Points, in no order, along strands that fork, close into loops and pass close to each other.
Two points are linked if the straight distance between their rows is under 46.5. Some points are linked to none.
J_388: [-14 -25  22   6 -16 -15   4  12   8   9   9 -17  22  14  34  -3  17  -7
 -15 -24 -11   5  -1   1   1  17 -19 -14  21   2  11 -59   1 -10  33 -19
  -7 -24  -1  30   1   4   0  -2 -26 -20  24 -16]
J_333: [ 11  39 -25 -15   3  13 -10  54   5 -29 -10 -12  -9   9 -19  13   5  -6
   7   1  23  24   0  -3  -5  18  -3  27  19 -18 -30  14   9  23  11  19
 -35  16 -17 -32   8  -6  13 -10 -16 -20 -13  12]
J_107: [  8 -20   6  10  -9 -18 -10  24  10  18  12 -19  16  20  40  -3  16 -22
  -6 -23  10  12 -26  11 -24  30   5  -1  14 -27  12 -36 -43 -14  18 -12
 -17 -10  12  -3  19  31  14  18 -14   0   1 -19]
J_788: [  8  10  13  17   7   3  -7 -14 -12  41 -20  38   3   2  11  -4 -23   5
   5 -41  17   9  -2   1   2   5  34 -12   8 -15  -8  19 -20   4  -6  19
  -4  21  19  22  32  33   5  15  -6  38 -15  15]
J_331: [ 20  51 -25   2   9  15 -14  17  18 -34  -3   4 -22   7 -34  30  14  11
  21  18  18  17 -25 -13 -15   4   9  18  -4  -5  -8  31  26   3 -25 -11
 -29  40   4 -42 -23 -17   8 -15  -5  -9  -2  22]
J_114: [ -7   6  14  -8  10   9  -6 -23  -4  29 -15   5   2   2   2 -11 -22  14
  12  -3   7 -11  16   6  14  -4  16 -17  -6  15  -6   4 -25   1  13   8
   7   8   5   7  17  18  -2  22   3  18   0  11]
J_283: [-20 -21  26  16   8  -9  16  -4   2   1  17   1  27  10  23 -18   4  -2
  -6 -24 -31 -16   1  11  -4  -7 -16 -21  17  17  12 -56  12  -6  14  -9
   4 -33 -16  21 -19  -5  -1  -3 -13 -23  23 -14]
J_613: [  2 -29   7  15 -17 -20  -8  19  13  17   9 -19  17  19  44   1  26 -23
  -7 -25   5  11 -29   8 -16  29  -2  -5   6 -29  17 -40 -36 -20  23 -17
 -14 -10  13   9  17  26   9  10 -15  -8   7 -21]
J_162: [  4  -4 -15 -32 -35   8  -2   8  -5 -31  17 -11 -19 -35 -41   8  -8  23
 -21  37 -16  -1   5 -14  -6 -11 -27  15 -29  -2   6  33  31   7 -13   2
   9 -13   9  -6  -9 -39   5 -21  18 -19  -8  -5]
J_803: [-22 -28  16  32  -2  -8  11  -9   7   9  11   2  27  10  24  -5  20  -9
 -10 -32 -22  -8 -10  12   8  -4 -15 -26   4   6  12 -58   4  -5  11  -1
  15 -19 -22  33 -19   4   2  -9  -4 -17  12 -10]
J_967: [ -8 -12  11  19  16  -4   7 -34  -6  40 -23  27   7  -1  19   3 -10  -4
   3 -17   6  -3   9   2  24  -6  25 -18   0  11   1   1 -15   1  -7  10
  20  13   4  32  17  25  -8  11   5  41  -7   7]
J_460: [-19 -32   5  38  33 -13  23 -42  -6  21  13  34  17  -3  15  -6   6 -16
   1  -7 -19 -16  -2  10  11 -27  10 -11  -3  26   6  -5  10  -2 -40  15
  37 -11 -34  22 -17  25  -5  -3  19  26  -5   2]
J_725: [ 16  47 -27 -12   5  18 -18  41  11 -31  -8   0 -11  11 -29  23  11   4
  12   5  26  36  -5  -6  -5  14   8  22   4 -16 -25  15  22  28  -6   1
 -37  34 -19 -30  -8   3  23  -4 -14 -14  -9  24]
J_863: [-21 -26  13  35  23  -8  21 -30   0  18  12  16  23   2  18 -11   8 -10
   4 -16 -22 -21  -5  16   7 -17  -1 -22  -3  23   8 -29   2  -2 -15  11
  33 -22 -32  20 -23  12   0   2  18   8   4  -4]
J_177: [ 16  51 -26  -6   7  19 -15  33  14 -34  -7   2 -13  11 -34  27  13   7
  16  10  22  32 -12  -9  -7  11   8  20   1 -12 -20  18  26  19 -11  -3
 -35  39 -13 -34 -14  -5  19  -7 -12 -13  -6  25]
J_774: [ -2  14  12 -20   5  10  -6 -13   0  18 -11  -7   3   5  -6 -14 -23  14
  11   4   8 -12  19   9  12  -5  11  -8  -7  14  -6   3 -25   2  22   4
   2   3   4  -5  15   6  -1  21   0   4   3   7]
J_553: [  8   0 -15 -25 -39  11 -11   1   4 -14  20  -4 -20 -30 -42  24  -4  29
 -19  46  -9   7 -15 -26  -8  -8 -15  12 -49   5  -1  39  25   0 -20 -13
  13   8  19 -11 -21 -29  10 -27  12  -4  -6   3]
J_453: [ 13 -21   2  14  -3 -19 -12  25   5  15  14 -14  16  21  38  -2  12 -24
   1 -23   9  15 -30  14 -33  28   7  -1  15 -35  12 -34 -44 -13   7  -9
 -19  -6  12 -11  18  40  19  24  -8   1  -2 -17]
J_239: [  9  16 -11 -34 -16  12  -5  -4  -1 -27  -2 -15 -19 -14 -34  -8  -7  17
  -2  33  -2 -11  11  -8   2 -11  -9  17 -29  -1  -1  35   5  -5   5  -4
  -3   3  10 -24   1 -27  -2  -6   9 -19   2   3]
J_939: [ 11  12 -25 -20 -30   7 -10   3  12 -26   7  -7 -29 -23 -32  19  10  19
  -5  38   2  -1 -17 -23 -12  -3 -17  15 -33  -3   5  45  16  -9 -13 -12
   0  15  20 -25 -19 -44  -3 -27   5 -10  -8   2]
J_410: [  7  29 -32  -6  -7   6  -3  24  14 -44  -6  -5 -33 -11 -17  21  27   3
  16  26   6  -4 -21 -21 -17  12 -18  15  -2 -15   0  44  17  -8  -1   2
 -19  15  15 -32 -20 -49 -22 -28   0 -19 -10   5]
J_936: [ -9  -9  18  -2  13   3   3 -30 -10  16   0   2   7  -2   4 -17 -19   9
  10   5  -9 -20  22  13  10 -15   4 -22  -6  24  -1  -6 -12   5   1   1
  23 -17  -7  10  -5  11  -3  26  18  10   8   3]
J_587: [ -1 -36   3  21 -17 -19  -7  10  14  18   6 -16  17  16  41   3  30 -22
  -9 -29   2   8 -29  11  -3  26  -3 -12  -3 -28  21 -41 -32 -20  20 -19
  -7  -5   8  19  15  26  11   3  -7  -8   3 -19]
J_618: [-14 -19  14  17  21  -1   9 -39  -7  28 -11  21   8  -2  14  -5 -10  -1
   8  -6  -4 -14  16   8  19 -17  14 -23  -1  23   1  -5  -9   3 -15   6
  29  -2  -9  27  -2  23  -7  16  17  30  -1   5]
J_548: [  8   5 -21 -31 -32   7  -4   6  -1 -36   6 -12 -26 -30 -34   6   3  18
 -11  38  -8  -4   3 -18  -5  -7 -26  16 -25  -7   5  36  22  -2  -6  -1
   3  -2  12 -13 -11 -47  -8 -21  11 -21  -8  -4]
J_520: [ 25 -10   0   3   3 -15 -22  24  -8  14  12  -4   9  14  29  -8  -3 -21
   7 -20  14  27 -12  17 -41  24  14  -1  24 -36  -1 -29 -43  -1  -8   1
 -23   7   4 -19  15  51  30  39   0   4 -10  -9]
J_198: [ 11  48 -26 -11   3  16  -6  32  15 -35 -10  -8 -15   7 -30  17  10   7
  15  13  18  11 -10  -9  -6   6  -2  22   3  -9 -15  27  12   6   1   8
 -30  27  -2 -41  -1 -18   2 -15 -10 -19  -6  17]
J_872: [ 16  16 -21 -21 -26   9 -12  -5  11 -19   9  -4 -25 -18 -35  19   3  22
  -3  40   2  -2 -20 -24 -11  -7  -6  14 -44  -1   1  45  16 -10 -17 -15
  -1  18  23 -27 -16 -33   4 -25   4  -6  -6   6]
J_994: [-18 -21  25   7  -6 -11   7   4   6   8  10 -14  24  14  27  -9  11  -3
 -12 -22 -15  -2   5   4   3   9 -17 -16  20   9   9 -59   0  -6  29 -16
   1 -26  -5  27  -8   0  -2  -1 -18 -18  25 -16]
J_902: [ -7 -24   9  35  21 -18  22 -42 -11  34 -20  43   7   3  15   7   0 -26
 -17 -15   2   5  15   1  32 -16  29  -1   4  12   9   4   6   2 -28   5
  32  18  -3  43  11  30 -16 -16   0  48 -11   6]
J_569: [-11 -14  16   6  17   2   4 -36  -9  26  -9  12   4  -1  10 -11 -17   5
  11   0  -5 -16  19  10  16 -17  10 -24  -5  24  -3  -2 -13   4  -5   5
  26  -6  -5  20   1  19  -4  21  17  22   3   5]
J_869: [  5 -12  12  30  10 -11   9 -28 -11  42 -29  42   5   2  19   6  -9 -18
 -11 -33  11   6   2  -1  22   1  35  -6   7  -6   6  12 -12  -2 -13  11
  16  22  13  36  28  30  -7  -4  -4  51 -16   9]
J_982: [-12 -26   8  34  27 -16  26 -46 -12  28 -12  44   5  -3  13   4  -2 -21
 -10 -10  -5  -1  20   3  26 -24  24  -4   4  22   5   6  11   2 -38   6
  36  14 -11  38   4  32 -18  -9   6  44  -8   6]
J_396: [-13 -27  19   1 -21 -18   1  17   8  12  11 -20  19  16  38  -2  19 -11
 -16 -23  -6  10  -2  -3  -2  21 -18  -6  21  -5   9 -53  -6 -14  35 -21
 -14 -23   6  28   8   6  -1  -3 -31 -17  23 -19]
J_294: [-18 -23  14  27  13  -7   6 -29   4  28  -5   7  23   3  19  -1   7  -7
  -1 -17  -4  -9   2   7  21  -5   5 -25   0  16  11 -35 -10  -1   0   5
  28  -7 -19  30 -10  14   1   7  14  16   3  -3]
J_38: [ -7 -18  11 -10  10   9   1 -35 -24  11   8  17 -10 -10  -2 -21 -28  16
  11  13 -16 -23  20  15   6 -29   8 -20 -22  20 -12  29   5   9 -20   0
  26 -15   0  12   1  24  -2  21  24  14   0  12]
J_462: [-15 -15  21  12   9  -2   5 -16   3  19  -1  -7  23   9  14  -8  -3  -2
   0 -11  -4 -12  10  11  12   1  -2 -21   6  18   8 -38 -15   0  16  -3
  21 -17 -14  20 -11   5  -2  15   7   3  13  -8]
J_406: [  8  46 -29 -11   6  17  -6  44  10 -38 -13 -10 -13   8 -24  19  11  -1
  13   8  20  19  -7  -7  -4  12  -5  24  13 -15 -23  22  14  13   7  16
 -34  21 -11 -37   0 -16   3 -16 -12 -20  -9  15]
J_914: [  4  20 -15 -31  -1   5   6  17  -7 -35 -10 -27 -17 -10 -19  -9  -1   0
   3  24   1  -9  20 -13  12   3 -16  24   8  -9  -6  15  10  -6  20   8
 -20  -5   9 -25  12 -42 -22 -10  -3 -21   2  -7]
J_947: [-10 -18  10  20  20  -3  25 -40 -20  25 -19  49  -9  -4  12  -2 -20  -8
  -1 -15  -6   0  29   6  19 -33  26  -6  -3  19  -9  33   3   5 -28   4
  31  20  14  39  15  29 -28  -3   4  44   0   8]
J_593: [-21 -28   5  43  12 -10  13 -28   7  21   2  15  28   7  18   0  23 -15
  -7 -24 -17  -8 -13  10  21 -12  -5 -20  -7  10  13 -42   5  -6  -9  12
  30  -8 -33  32 -20  15   7 -15  11   2   1  -4]
J_423: [ 25  -4   0  -6   0 -12 -27  27 -13   8  11   2   5  10  22 -12 -10 -20
   8 -18  18  35  -1  14 -41  20  14   3  24 -37 -11 -23 -40   8  -9   3
 -26  12  -1 -18  12  51  33  42  -2   5 -14  -5]
J_722: [-15 -14  24   4   6  -5   7  -5   2  12   5 -14  22  10  17 -15  -2  -1
  -3 -13  -8 -12  13   9   7   2  -9 -15  13  17   9 -43  -7   1  23  -9
  14 -23  -9  17  -9  -1  -7  13  -3  -7  20 -14]
J_166: [  1  43 -34   1   7  10   0  46  11 -49 -13  -6 -24   1 -14  31  27  -6
  25  14  11  10 -18 -12 -13  18 -15  16  15 -19 -14  30  22   8   1  15
 -37  15   2 -31 -13 -31 -17 -24  -5 -23  -9  13]
J_762: [  7  -4   8  -8 -10 -10 -11  34   4  20   7 -28  14  18  27  -7  -3 -14
  -9 -15  19  12 -10   7 -18  27   4  11  27 -15  -4 -27 -37  -1  31  -4
 -18 -12   5 -11  23  14   9  17 -21  -1  -2 -14]
J_428: [-21 -21  23  22  12  -5  19  -8   2   2  19   7  27   8  20 -19   3  -4
  -2 -25 -35 -22  -5  15  -6 -12 -15 -23   9  20  12 -49   8  -5   6  -5
  10 -36 -22  17 -22  -5  -4  -1  -6 -19  19 -10]
J_522: [-17 -19  18  19  13  -4   6 -24   1  23  -3   0  20   6  15  -7   0  -2
   2 -11  -4 -12   7  10  14  -5   2 -26   1  21   8 -31 -12   1   6   1
  26 -13 -16  24 -10  10  -1  15  13  11   8  -5]
J_117: [ 22  40 -28   4   4  11 -12  12  20 -33   0   0 -28   0 -29  32  16  11
  19  26  15   9 -32 -18 -21   4   3  14  -9  -4  -3  38  23  -6 -25 -16
 -21  34  13 -44 -28 -30   2 -19  -1  -6  -4  16]
J_165: [  6  13 -10 -37  -7   7   4   6  -9 -34  -4 -26 -17 -16 -25 -14  -8   5
  -4  28  -2 -12  24  -6   8  -6 -18  22  -3  -3  -1  20  12  -2  12   0
  -8  -9   7 -20   6 -38 -14  -4   5 -24   5  -7]
J_150: [-24 -26  13  39   8 -10  15 -20   8  17   8  10  27   7  20  -4  18 -12
  -3 -27 -21 -11 -12  14  12  -9  -8 -25  -2  11  12 -49   3  -4  -1   7
  24 -16 -30  31 -22   8   4  -9   9  -8   6  -8]
J_546: [ 15  33 -23 -13  -9  13 -10   4  16 -27   0  -5 -26  -7 -34  15   8  18
  10  30   9  -2 -22 -19 -11  -2   0  18 -27  -3  -2  43  13 -12 -13 -11
 -13  27  18 -41 -12 -28   0 -20  -2 -12  -5  13]
J_175: [ -9  -4  13  11  14   2   3 -32  -8  39 -22  26   6   0  15  -2 -20   5
   8 -17   6  -5  13   3  19  -6  23 -19  -2  12  -5  11 -18   2  -2  13
  16  14  10  27  22  26  -8  14   3  37  -5  11]
J_944: [ -6 -11  11  26  15  -4  23 -34 -15  33 -28  50  -3  -1  14   3 -19 -10
  -7 -26   4   3  18   2  21 -20  32  -5   2   7  -4  29  -4   5 -18   9
  26  24  17  39  25  27 -22  -7  -5  49  -6  11]
J_723: [  6  11 -25 -29 -24   5  -2   9   0 -40  -2 -14 -29 -27 -30   4   7  11
  -4  34  -4  -6   2 -20  -3  -4 -23  19 -16 -11   3  36  18  -5  -1   0
  -7   1  14 -19  -9 -49 -15 -21   8 -22  -7  -2]
J_654: [-19 -23  18  28  20  -5  15 -24   2  12  12   9  23   6  17 -16   3  -6
   3 -14 -22 -22  -1  14   3 -14  -4 -23  -1  23  10 -34   0   0  -6   4
  29 -28 -27  17 -23   6  -2   8  16   2   9  -7]
J_517: [  3  -2  15  23   9  -2   7 -22 -12  41 -28  41   3   0  15   2 -19  -5
  -3 -38  13   6   1   2  13   0  35 -10   7  -7  -2  22 -15   2  -9  16
   8  21  18  31  33  29  -5   7  -6  48 -14  13]
J_95: [ 20  33 -29   0  -9  10 -12  10  20 -29   2  -3 -29  -6 -28  27  16  13
  13  30  11   2 -32 -22 -20   1  -2  15 -16  -4   0  44  18 -11 -22 -13
 -14  30  18 -41 -24 -37  -1 -23   0  -7  -8  11]
J_328: [ -1 -19  11  -9 -15 -20  -4  37   7  15  16 -30  11  21  45  -5  13 -19
 -16 -15   1  17  -9  -8 -16  32 -10  17  30 -16   1 -35 -17 -13  34 -20
 -30 -27  13   5  21   8   0   1 -42  -6  19 -27]
J_262: [ -5  -2  17 -14   8   7  -2 -23  -9   9  -4  -9   4   0  -5 -21 -22  13
   9  11  -5 -21  25  13  10 -14   2 -14  -8  20  -2   0 -14   5   9  -2
  17 -15  -4   2  -1   3  -2  24  13   1  10   1]
J_867: [  2  -7  -8 -30 -40  13   2  16  -9 -26  28  -8  -9 -35 -47  12 -21  25
 -26  37 -24   0   3  -7 -10 -14 -27  14 -30   3   5  31  39  15 -17   6
  13 -22   3  -2  -8 -33  13 -20  21 -17 -11  -5]
J_296: [  6  37 -22 -25  -1  13   0  20   8 -31 -12 -18 -16  -2 -27   2   2   6
   9  20  11  -2   3  -8   3   2  -7  24  -4  -7  -9  28   2  -3  15   8
 -22  14   3 -36   8 -29  -8 -14  -5 -21  -1   8]
J_757: [-19 -30  16  26 -12 -10   6  -3  10  13   6  -7  25  12  29   0  23 -10
 -14 -31 -16  -1 -10  11   9   5 -16 -25   7   1  15 -60  -3  -8  20  -8
  10 -17 -13  37 -11   8   4  -8  -7 -18  13 -11]
J_748: [  2  -5 -11 -24 -43  14  -6   5  -1 -16  29  -3 -11 -33 -49  26 -12  32
 -24  45 -18   8  -7 -18  -9 -11 -22  11 -49   9  -2  36  34   8 -23  -4
  18  -4  10  -3 -19 -21  17 -27  17  -7  -6  -1]
J_429: [ -3   9  13 -22   4   9  -5 -18  -6  10  -7 -11   1   1  -9 -17 -23  14
   9  11   0 -17  24  10  13 -10   4  -8  -7  17  -6   4 -17   3  19   1
   8  -6   2  -6  10   3  -3  21   6   0   9   5]
J_814: [  6 -12   9  -6 -11 -17  -8  39   6  15  15 -30  12  21  38  -7   7 -20
 -13 -17   9  16 -13   1 -21  31  -2  17  30 -20  -1 -32 -32  -6  31 -11
 -23 -21   9  -7  22  13   5  11 -31  -5   8 -23]
J_200: [-12 -22  10  23  21  -7   8 -39  -6  35 -15  23  12  -1  17   2  -3  -5
   2 -11   0  -6  11   4  26  -9  17 -21   0  18   4  -9 -10  -1 -13   7
  27   5  -8  32   3  24  -7  10  12  35  -4   4]
J_14: [-19 -29  11  33  28  -7  19 -38  -7  18  14  26  15  -3  15 -13   1 -10
   6  -8 -22 -23  -1  14   4 -26   6 -17  -4  27   7  -8   5   0 -32  12
  37 -21 -31  16 -21  19  -3   7  23  19   0   0]
J_518: [  8   8  -6 -39 -16   9  -2  -4  -7 -27  -1 -18 -17 -18 -32 -13 -13  16
  -6  31  -5 -11  19  -4   4 -12 -14  14 -23   1   1  27  10   0   4  -4
   2  -7   7 -20   2 -29  -2  -3  13 -21   1   1]
J_834: [ -7 -40   5  25 -23 -16  -5   6  12  15   3 -13  16  13  39   3  39 -21
 -13 -31  -6   7 -24  10   7  18 -12 -16  -5 -26  20 -47 -19 -20  22 -17
  -2  -5   1  34   8  21  10  -5  -5 -16   5 -18]
J_484: [ 13  -6   6  -2  -5 -11 -17  31   2  20   7 -18  13  16  25  -7  -5 -14
  -4 -20  22  13 -12  11 -27  29   9   6  25 -21  -3 -25 -42   0  18   0
 -18  -5   2 -14  21  27  18  26 -15   4  -7 -10]
J_827: [ 12   7 -14 -28 -29  12 -13  -9   4 -16  13  -4 -23 -20 -39  13  -4  27
 -11  43  -4  -4 -12 -21  -5 -12  -6  13 -52   3  -2  42  19  -5 -18 -15
   4  14  20 -18 -11 -22  10 -21   8  -7  -4   8]
J_452: [  2  44 -34  -4   9  14  -1  58   6 -48 -15  -9 -19   7 -14  29  22 -11
  18   9  13  20 -10  -9  -7  21 -14  20  22 -23 -27  23  22  19   6  22
 -41  13  -8 -27  -4 -21  -5 -20  -9 -22 -11  12]
J_277: [  2  -6  12 -30   9  -2  10   4 -17 -23  11 -23   4  -7  -9 -33 -20   7
  -9  16 -15 -20  27   1   3  -9 -15  10  21  12   9 -11  23   3  12  -7
  -1 -40   0  -9  -2 -30  -9   7   2 -20  16 -20]
J_753: [  8  11 -29 -10 -30   4  -9  16  14 -28   9  -5 -35 -25 -23  26  19  16
   0  36   3  -1 -24 -29 -19   6 -22   9 -21  -6   8  47  19  -6  -9  -8
   1  12  21 -20 -27 -55 -15 -31   5 -10 -14  -2]
J_935: [-15 -30   7  34  33 -14  26 -48 -11  24   2  40   8  -3  15  -2   1 -19
  -4  -3 -12  -8  13   8  15 -28  18  -7   3  26   4   3  14   0 -45  11
  37   2 -22  30  -8  32 -13  -5  15  37  -5   5]
J_85: [  2  -6  -6 -26 -40  19   1  11  -7 -19  33  -5  -7 -32 -52  20 -23  30
 -24  40 -24   5  -3  -8 -10 -15 -24  11 -43   8   1  34  37  17 -21   5
  16 -18   4  -1 -11 -20  18 -22  21 -11  -7   0]
J_664: [ 15  13  11   3  -2   3 -22   5  -9  34  -8  18   6   4   7  -9 -22   7
   6 -33  23  13  -6   6 -14  16  26  -9  13 -20 -11   2 -28   7   1  17
 -17  19   6   1  28  37  22  29  -7  22 -19  15]
J_761: [  6  -3   5 -35  -6   6   4   0 -18 -27   9 -21  -6 -16 -22 -28 -22  13
 -10  25 -15 -20  27   4   3 -12 -16  13  -2   6   6  12  18   7   4  -5
   5 -32   1 -13   1 -30  -2   7  16 -20   6 -11]
J_640: [ -8   2  15   2  13   7  -1 -31  -8  33 -17  20   0   0   8  -7 -20  12
  11  -8   3 -10  16   4  17 -10  20 -20  -7  14  -7  11 -19   2   4  10
  12  11   9  19  19  22  -8  19   4  28  -3  12]
J_959: [-13 -22  10  17  23  -4  18 -46 -20  25 -11  40  -7  -6  14  -5 -16  -5
   6  -5  -8  -8  26   7  19 -31  19 -14  -3  23  -9  22   4   5 -31   6
  32   8   1  33   6  30 -21   8  13  38  -2   8]
J_691: [-17 -28   7  38  18 -13  10 -34   4  31  -7  17  24   3  20   3  17 -13
  -7 -18  -5  -5  -3   5  27  -7   6 -19  -4  13  11 -32   0  -4 -13   8
  29   0 -26  35 -11  19   6  -6  13  18  -2  -3]
J_812: [  1   2   7 -33   6   1   8   5 -14 -21   3 -27  -1  -7 -11 -30 -16   5
  -7  17  -8 -16  33  -2   9  -5 -14  13  18   9   5  -9  15   1  17  -7
  -5 -29   3 -10   3 -29 -14   7   0 -18  17 -18]
J_525: [ 24  60 -12  -1   8  18 -15   8  11 -20   4   9 -17  11 -41  21   0  17
  15   7  19  32 -16 -13  -6  -1  27  15 -14  -9 -19  19  35  14 -24 -14
 -35  45   5 -31 -18   5  17   0 -16  -2   1  32]
J_483: [  6  -9  10 -31  -1   1   8   5 -20 -26  18 -19  -1 -16 -19 -33 -26  12
 -14  19 -20 -22  24   7  -1 -13 -17  12   8   9  12   2  28  10   1  -6
   4 -44  -1 -10   1 -33  -1   7  13 -19   6 -18]
J_886: [ -5 -24  15  -6 -21 -20  -2  28   9  13  13 -27  14  19  43  -1  16 -17
 -16 -20  -1  15  -6  -7 -11  27 -12   8  27 -12   4 -42 -14 -15  36 -23
 -24 -24  11  15  17   7  -1  -1 -38 -11  22 -25]
J_945: [ -2 -15  11  30  15 -12  17 -36 -12  39 -28  42   3   0  16   6 -10 -17
 -11 -24   7   5  12   1  26  -9  33  -7   6   5   5  14  -6   1 -17   9
  25  21   9  41  23  27 -14  -8  -2  51 -12   9]
J_28: [ 17  10   7  -4  -4   1 -27  17  -7  27   0   5   8   7  11  -9 -21   0
   5 -25  26  15  -5  10 -22  21  21  -3  19 -21 -10  -9 -35   8   7  11
 -20  13  -1  -9  24  36  28  31  -7  12 -17   9]
J_551: [  4   5   6 -35  -3   9  -2  -7 -13 -17  -1 -20  -7  -7 -22 -22 -22  12
  -2  24  -6 -18  29   6   8 -12  -8   6  -9   9   1  11   0   3  12  -6
   6 -18   2 -14   3 -19  -3  11  11 -16   9  -4]
J_645: [-14 -29  10  24  28  -7  21 -45 -17  22  -1  38   0  -7  14  -8 -11 -10
   5  -2 -13 -12  18   8  13 -32  17 -14   0  27  -2  15   7   5 -40   8
  38  -3 -12  27  -3  30 -14   8  19  36  -2   6]
J_376: [  3  40 -34  -4   2  10   1  35  11 -47 -11  -6 -27  -3 -18  24  24  -2
  20  19   9   3 -16 -14 -11  12 -15  17   8 -16  -9  35  18  -1   2  12
 -30  15   6 -33 -12 -39 -20 -25  -3 -23  -8  10]
J_973: [  9  23 -32 -10 -19   5  -5  19  12 -40  -3  -6 -35 -17 -21  19  22   9
   9  29   3  -4 -20 -22 -14   6 -20  14 -12 -12   3  46  16 -10  -3  -1
 -13  13  18 -29 -20 -52 -20 -27   2 -16 -12   3]
J_308: [ 12  11  14   9   2   3 -15  -4 -11  39 -12  25   5   3  12  -6 -23   5
   6 -38  20  12  -7   5  -6  14  28 -11  13 -19  -8   6 -26   5   0  20
 -12  21  10  11  30  38  16  25  -5  30 -16  15]
J_34: [ 14  38 -29 -16   4  14 -18  55   6 -33 -11  -5 -10  11 -21  20  10  -4
   7   3  25  38   0  -3  -7  20   1  23  12 -20 -31  14  17  31   0   8
 -35  28 -22 -27  -2   3  25  -4 -15 -18 -14  18]
J_565: [  2  10   0 -36   4   3   6   9 -12 -21  -4 -30  -5  -3 -13 -21 -13   3
  -2  20  -2 -10  31  -4  15  -1 -12  19  16   4   0  -2   7  -1  26   1
  -9 -16   4 -16  12 -30 -16   3  -4 -18  13 -13]
J_712: [  8  29 -16 -29  -7  13  -5   7   5 -28  -9 -17 -18  -8 -30  -3  -3  12
   6  25   6  -7   7  -9   4  -5  -7  20 -16  -4  -4  31   0  -6  12   2
 -15  11   7 -34   6 -29  -6  -8  -1 -19   0   7]
J_188: [ 13  43 -26 -10   0  15  -8  15  16 -36  -8  -5 -23   0 -33  17  11  11
  16  20  13   1 -19 -13  -9   0  -2  20 -13  -6  -7  38  13  -5  -6  -1
 -24  27   7 -42  -8 -26  -3 -18  -4 -17  -4  14]
J_271: [-20 -21  22  21  15  -4  15 -15   1   8  14   2  25   8  17 -17  -1  -2
   0 -17 -25 -22   1  15   0 -11  -8 -22   5  21  11 -40   1   0   4  -2
  21 -32 -23  16 -23   0  -4   9   6  -8  14 -10]
J_390: [-13 -35  12  21 -21 -15   0   4  11  14   4 -13  19  14  36   2  31 -15
 -15 -32  -9   6 -16   9   6  14 -16 -22   3 -12  16 -55 -10 -14  25 -17
   2 -12  -6  38   0  11   7  -6 -11 -17  11 -14]
J_627: [ 19  52 -28   1   9  18 -14  25  18 -37  -4   2 -18  10 -34  33  15   8
  20  14  20  28 -18 -12 -11   8   9  17  -1  -8 -13  23  31  13 -22  -9
 -33  40  -4 -36 -21 -10  13 -10  -8 -10  -3  22]
J_17: [  2  10   8 -30   2   9   1  -1  -7  -9  -7 -24  -1  -1 -16 -22 -18   8
   1  16   1 -14  31   4  12  -7  -5   9   2  11  -3  -1  -7   1  24  -2
   0 -12   2 -15   8 -18  -9  10   2 -12  13  -6]
J_152: [ 16  -2   7   0  -3  -6 -22  22  -3  26   6  -8  12  12  21  -7 -11 -11
   1 -24  24  14 -13  12 -26  26  15  -1  22 -23  -2 -20 -43   2  10   5
 -17   4   2 -10  24  34  25  31  -6  10 -15  -1]
J_77: [  4  33 -23 -25   1   8   4  27  -1 -35 -11 -22 -20  -6 -19   0   6  -1
   9  19   8  -3   8 -12   7   6 -13  26  10 -11 -11  22   7  -4  21  14
 -26   5   6 -33  11 -37 -22 -16  -7 -21  -2  -2]
J_557: [-16 -16  26   5   6  -8  12   0   0   2  12 -13  26  10  18 -17  -1   1
  -6 -16 -20 -12  11   6  -1  -1 -16 -14  22  19  10 -53   7  -3  22 -14
   5 -32 -10  16 -12  -8  -6   3 -15 -19  28 -17]
J_921: [ 17 -17   0  11   2 -19 -17  27   2  13  15 -11  12  20  36  -5   6 -26
   5 -20   9  23 -23  17 -39  26  11   0  20 -36   6 -32 -45 -10  -1  -5
 -21  -2  10 -17  16  45  25  31  -4   1  -4 -16]

A fork is a point with three links, a tip a point with one. Leave the first point through the second and follow the links. Name the first fork or tip that comes.
J_627 / J_331 => J_406
J_654 / J_271 => J_557
J_28 / J_664 => J_945
J_944 / J_947 => J_935
J_867 / J_162 => J_723
J_613 / J_107 => J_423
